A landscape with many valleys, sampled at points; each row gives a point and its height.
A ball rolls from a point to whichever of its 2 nearest points has the largest drop for the distance, and stops where none of them is lower. Distance is the straight distance between rows; heights are no part of it.
q305: [156 123 104 155 174 144 124 128 121 134 128  91 148  97  98  99 144 134
  92  95  54 161]  height 208
q529: [135  96 169 194 173 155 122 151 165 111  75 141 165 102 117 101 160 144
  95 128 136 162]  height 289
q601: [117  66 147 150 104 193 128 124 176 105  93 171 194 141 141 119 131 124
  97 134 178 134]  height 212
q686: [146 105 171 141 183 165 122 171 125  76  97 110 162 105 127 147 107 146
 122 114 110 183]  height 310
q289: [114 166  81 140 137 149  93  87 134 122 130  78 122 167 136  67 148 161
 109  90 130 138]  height 628
q668: [121 142  86  85 118 124  99  84 100 177 157  87  41 147 120 133 145 130
 180 130 159 146]  height 264
q485: [126 180 145 124 178  84 103 102 143 103 113 139 118 139 157 138 169 164
 135 150 175 157]  height 344
q632: [122 137 127 170 171 214 112 115 137 112 104 116 150 126 153 126 126 123
  95 115 103 147]  height 281
q73: [133 148 172 139 147 104 129 173 160 109  96 115  78  93 132 138 127 129
 168 178 127 105]  height 424
q636: [156 101 107 144 202 178 131 156 124 108 175  95 129 104 106 121 136 104
  99 107  66 181]  height 259
q979: [109 134 127 168 113 112  89  98 231 124  79 136 127 117  91 102 134 136
 120 120 150  98]  height 511
q556: [ 92 103  65 134  87 159 108 103 132 169 102  86 111 115 137 120  96 124
 143  96 100  95]  height 598
q982: [115 128 165 120  62  82 151 140 145 141 104 120 121 135 134 148  87 110
 194 160 152  84]  height 95
q659: [128 160 129  84  79 107 140 127 108 150 147 130 116 148 169 157 106 117
 190 145 135  89]  height 198
q616: [149 105 155 164 155 169  93 123 172 106  79 138 162 147 138  82 163 168
  95 122 172 145]  height 311
q435: [126  99 120 146  92 102 193 181 119 202 120 172 160  84 108 168 107 145
 134 120 111  94]  height 589
q256: [ 89 156 109 131  93 156 112 105 131 121 160 144 169  96 121 127 113  82
 102 109 106  88]  height 330
q782: [140 172 102 142 137 111 174 136 151 205 124 189 128 138  97 107 160 152
  85  99 104  95]  height 468
q150: [138 121 113 108 113 125 139 162  95 152  90  92  62  86 111 177 138 140
 164 118 112 140]  height 376
q866: [ 88 127 100 142 128 186  98  80 129 107 173 141 158 149 120  95 114 121
  82  97 122 123]  height 350
q317: [132 106  86  85  88 142 122 120  81 141 116  97  52 120 137 173 128 141
 192 116 148 155]  height 324
q850: [ 85 151 137 127 158  74  99  82 173 128  85 154 118 129 142 106 156 150
 142 132 172 133]  height 386
q136: [154 120 166 133 150 147 129 160 119  66  84 114 134 154 145 158 142  93
 147 180 144 141]  height 334
q490: [137 143 133  98 101  80 127 114 151 143  80 127  74 140 136 121 133 142
 194 151 186 121]  height 469
q748: [150 161 113  80 156  92  94 107 111 162  90 126  60 124 117 120 161 163
 146 117 146 139]  height 225
q703: [ 84 148 105  68 123 108 101  78  99 148 148 133  93 187 155 103 126 131
 146 117 153 114]  height 55
q376: [ 91 131 102  58  90  90 140  96  81 157 197 140  90 180 140 129 108 131
 157 122 133 121]  height 117
q329: [100 111 111 136  74 117 159 130 142 193 132 173 168  90 139 130  89 157
 136 106 109  74]  height 539
q860: [193 145 185 136 180  59 135 175 159 110 130 116  96 119 123 121 154 132
 142 142 161 155]  height 283
q531: [138 110 110 156 179 220 113 104 137 118 120 117 127 146 135 101 178 152
  79 103 127 185]  height 309
q296: [107 143  80 135  99 142 151  97 122 169 181 158 164 125 106 101 120 104
  77 105  85  93]  height 360
q495: [114  50  59 138  55 171 148  94 100 184 137 149 141 121 130 158 112 129
 131  97 112 115]  height 545
q778: [111 112 118 116 101 135 124 162 134 143  71 113 105  63  94 154 138 131
 178 118 120 111]  height 414
q872: [130 156 109 125  79 117 144 104 142 179 148 185 145 153 128  86 149 158
 104  97 136  70]  height 439
q896: [138  91 143 159 107 136 136 116 156  95 119 190 199 131 119 100 108 104
  72 138 147 117]  height 170
q64: [176 131 154 115 203 132 129 130  76 127 134 101 114 175 160 118 169 131
 114 113 158 191]  height 58
q147: [ 93 107  74 135 118 138 113 102 141 141 174  57  83 122  93 138  86  74
 157 138 103 111]  height 367
q331: [120 105 148 156 134 154 115 136 133  71  80 117 171 138 151 144 122  81
 109 152 129 114]  height 292
q169: [ 96 136 140 106  95  85 121  76 169 162  85 170 101 142 150 117 135 150
 167 127 183 119]  height 428
q148: [ 85 130  70 149 128 158  99  93 143 141 124  73 132 146 141  87 126 130
 128  99  90 111]  height 616
q898: [ 83 130 133 157 103  94 148 137 171 159 140 173 199 112 127 105 122 142
 112 109 128  63]  height 487
q570: [136 134 193 141 157  88 102 166 178  90 136 119  84 137 127 121 134 119
 166 179 164 143]  height 368
q711: [211 127 182 134 183  95 170 156  94 116 126 118 143 143 169 136 165 145
 111 136 149 184]  height 145
q549: [134 111 135 104 132 167  93 145  71  81 141 106 129 149 143 152  90  91
 120 139 148 150]  height 155
q568: [126 152 133 120 152 137 124 145  97 116 113  63 114 122 131 135  97 120
 160 137  71 143]  height 229
q107: [181 109 194 126 185 156 140 190 119  99 120 135 125 107 135 175 130 138
 129 144 139 184]  height 358
q333: [133 172 129 103 116 131 113 120 101 118 126  95 107 147 151 137 118 113
 187 161 112 119]  height 176
q802: [117 133  84 127  67 148 106  82 159 178 109 170 115 120 140 122 133 164
 132  97 138  67]  height 474
q360: [141 136 133  98 176 112 109 133  66 116 158  63  75 177  99 121 157 125
 153 142 104 171]  height 171
q822: [108 169 136 155 154 166 104  91 170 103  93 131 144 142 144 117 138 149
  94  96 119 114]  height 255
q918: [104 117 112  77  73  96 157 137  67 142 187 128 115 151 120 137  81 110
 156 132  91 115]  height 175
q308: [117  76 153 165 144 187 123 153 164  97  80 136 172 109 135 147 149 114
 108 153 161 143]  height 254
q421: [192 131 158 117 143  45 152 177 139 141 112 104 104  71 113 129 148 137
 158 133 124 134]  height 187
q499: [ 89 148 150 169 105 142 129  96 164 128  94 137 145 122 142 107  96 130
 114 125 110  81]  height 228
q970: [102 132 122 120 126 141  96 135 121  95 111 100 153 115 118 125  77 128
 139 126  82 119]  height 260
q225: [ 88 139 166 156 109 110 113 111 189 120 143 183 165 145 115  92 139 151
 105 118 161  76]  height 438
q416: [122 170 136 126  88 117 109 103 127 111 156 168 134 167 125  97 150 160
 102 121 171  79]  height 405
q411: [126 131 131 143 107 169 103 101 130  99 146 177 169 169 147 113 153 160
  72 117 199 130]  height 385
q737: [202  97 184 146 150  97 173 166  87 108 141 123 162 107 140 134 151 130
  99 152  98 145]  height 114
q500: [173 155 137 103 174  67 139  96 112 183 134 147 112 129 123  91 194 138
 101  90 111 135]  height 251
q187: [182 158 146  94 171  65 121 143  91 131 128 116  90 130 104 121 195 137
 124 116 134 141]  height 168
q514: [104 150 164 120 110 103 133 136 112  78 147 152 145 118 127 173 109  96
 133 168 153 112]  height 232
q505: [194  67 152 115 161 164 160 190 134 136 107 125 147 105 137 203 147 144
 111 135 116 182]  height 444
q276: [119 143 155 148 165 141 107 152 156  89  90 116 138  90 110 120 100 143
 133 118  91 131]  height 280
q453: [109 150 177 104  96  47 151 138 130 135 161 169 135 151 138 109 115 139
 160 158 178 116]  height 760
q926: [120 158 129  80 130 122 100 103  81  90 166 131 112 177 147 127 117 109
 124 136 159 137]  height 110
q605: [119 164 148 117 148  96  99 128 120  68 129 126 133 141 164 166 152 127
 145 172 185 138]  height 295
q396: [138 127 147 137 142 105 144 161 155 132  77 107 109  68  73 141 167 124
 134 123  85 112]  height 450
q36: [161 154 131 112 152  80 123 168 102 104 103  83 115 101 110 146 164 120
 153 140 127 144]  height 103
q512: [ 78 112 117 118 115 133 149 135  82 108 183 115 160 155 130 139  78 106
 117 131  77 121]  height 216
q448: [102 127 157 154  79 124 151 132 163 144  88 120 136 100 137 127  74 113
 172 141 116  92]  height 177
q348: [148 133 158 124 101  47 181 179 132 178 168 169 131 124 131 145 107 129
 154 166 143  97]  height 706
q513: [145  98 129 128 110 155 150 147 129  83 154 186 191 126 153 139  91  83
  99 146 124 134]  height 115
q622: [185 123 140 169 160 128 152 157 109 117 117 108 157  88 125 135 149 123
  86 134  67 149]  height 163
q315: [134 119 143 160  88  75 188 183 156 180 143 174 146  87 100 139 104 114
 142 161 111  93]  height 645
q584: [107 125 149 182 146 108 122 138 208 117  69 112 109  87  79 116 160 131
 114 118 119 111]  height 481
q221: [113 152 102 132 113 154 120  73 126 112 200 150 142 191 139  87 123 134
  74  75 148 134]  height 364
q52: [127 137  80 124 112 117 174 147 136 185 137 195 144  99  98 125 130 129
  88 103  72  89]  height 413
q25: [138  99 124 132 146 221 116 117 146 124  90 140 143 151 155 119 174 184
  95 111 174 173]  height 337
q807: [134 158  92  88 173 118  84  90  92 154 146  96  53 162 105 118 147 150
 140 130 133 160]  height 219
q974: [147 119 148 105 180 154 106 156  66  89 136  96 111 157 141 139 142 124
 132 137 136 176]  height 118
q196: [120 136  78 102 125 124 105 113 102 143 174  65  63 122 118 140 101  89
 171 147 139 139]  height 320
q477: [157 124 138  95 106 117 151 137  85  84 174 175 177 149 147 141  80 105
 118 160 131 149]  height 172
q460: [ 80  94  75 155 121 141 121 100 137 131 203  99 125 140  91 111  73  78
 116 148  96 110]  height 398
q890: [ 99  82  69 121  62 138 149 112  93 167 125 105 100 116 141 154  78 102
 141 107 101 101]  height 574
q939: [136 119 100 129 164 171 112 130 114  75 162  76 116 114  96 130 108 104
 133 140  97 200]  height 312
q405: [100 160 138 130  83 104 172 134 113 129 145 147 168 102 120 153 100  80
 115 138 111  83]  height 290
q240: [126  85  58 123  61 154 152  90 136 198 155 175 117 141 139 127 123 158
 108  76 109  96]  height 512
q211: [150  99 111 118 165 201 136 142  97 100 166  89 124 115 139 173 113 117
 129 151 133 225]  height 371

Call two points neighbours if one is among the 2 nearest of the other. Go from one point of each pair to the other, from neighbour to neighbour, staying as low as possible. Name the highest point that can't be avoided.
q36 / q737 -> q748
q737 / q703 -> q549
q703 / q982 -> q970
q737 / q64 -> q711
q333 / q982 -> q659

For each start below, name the point where the ball stops.
q584 -> q807
q25 -> q982
q782 -> q514
q148 -> q416
q616 -> q513
q411 -> q514
q505 -> q333
q107 -> q333
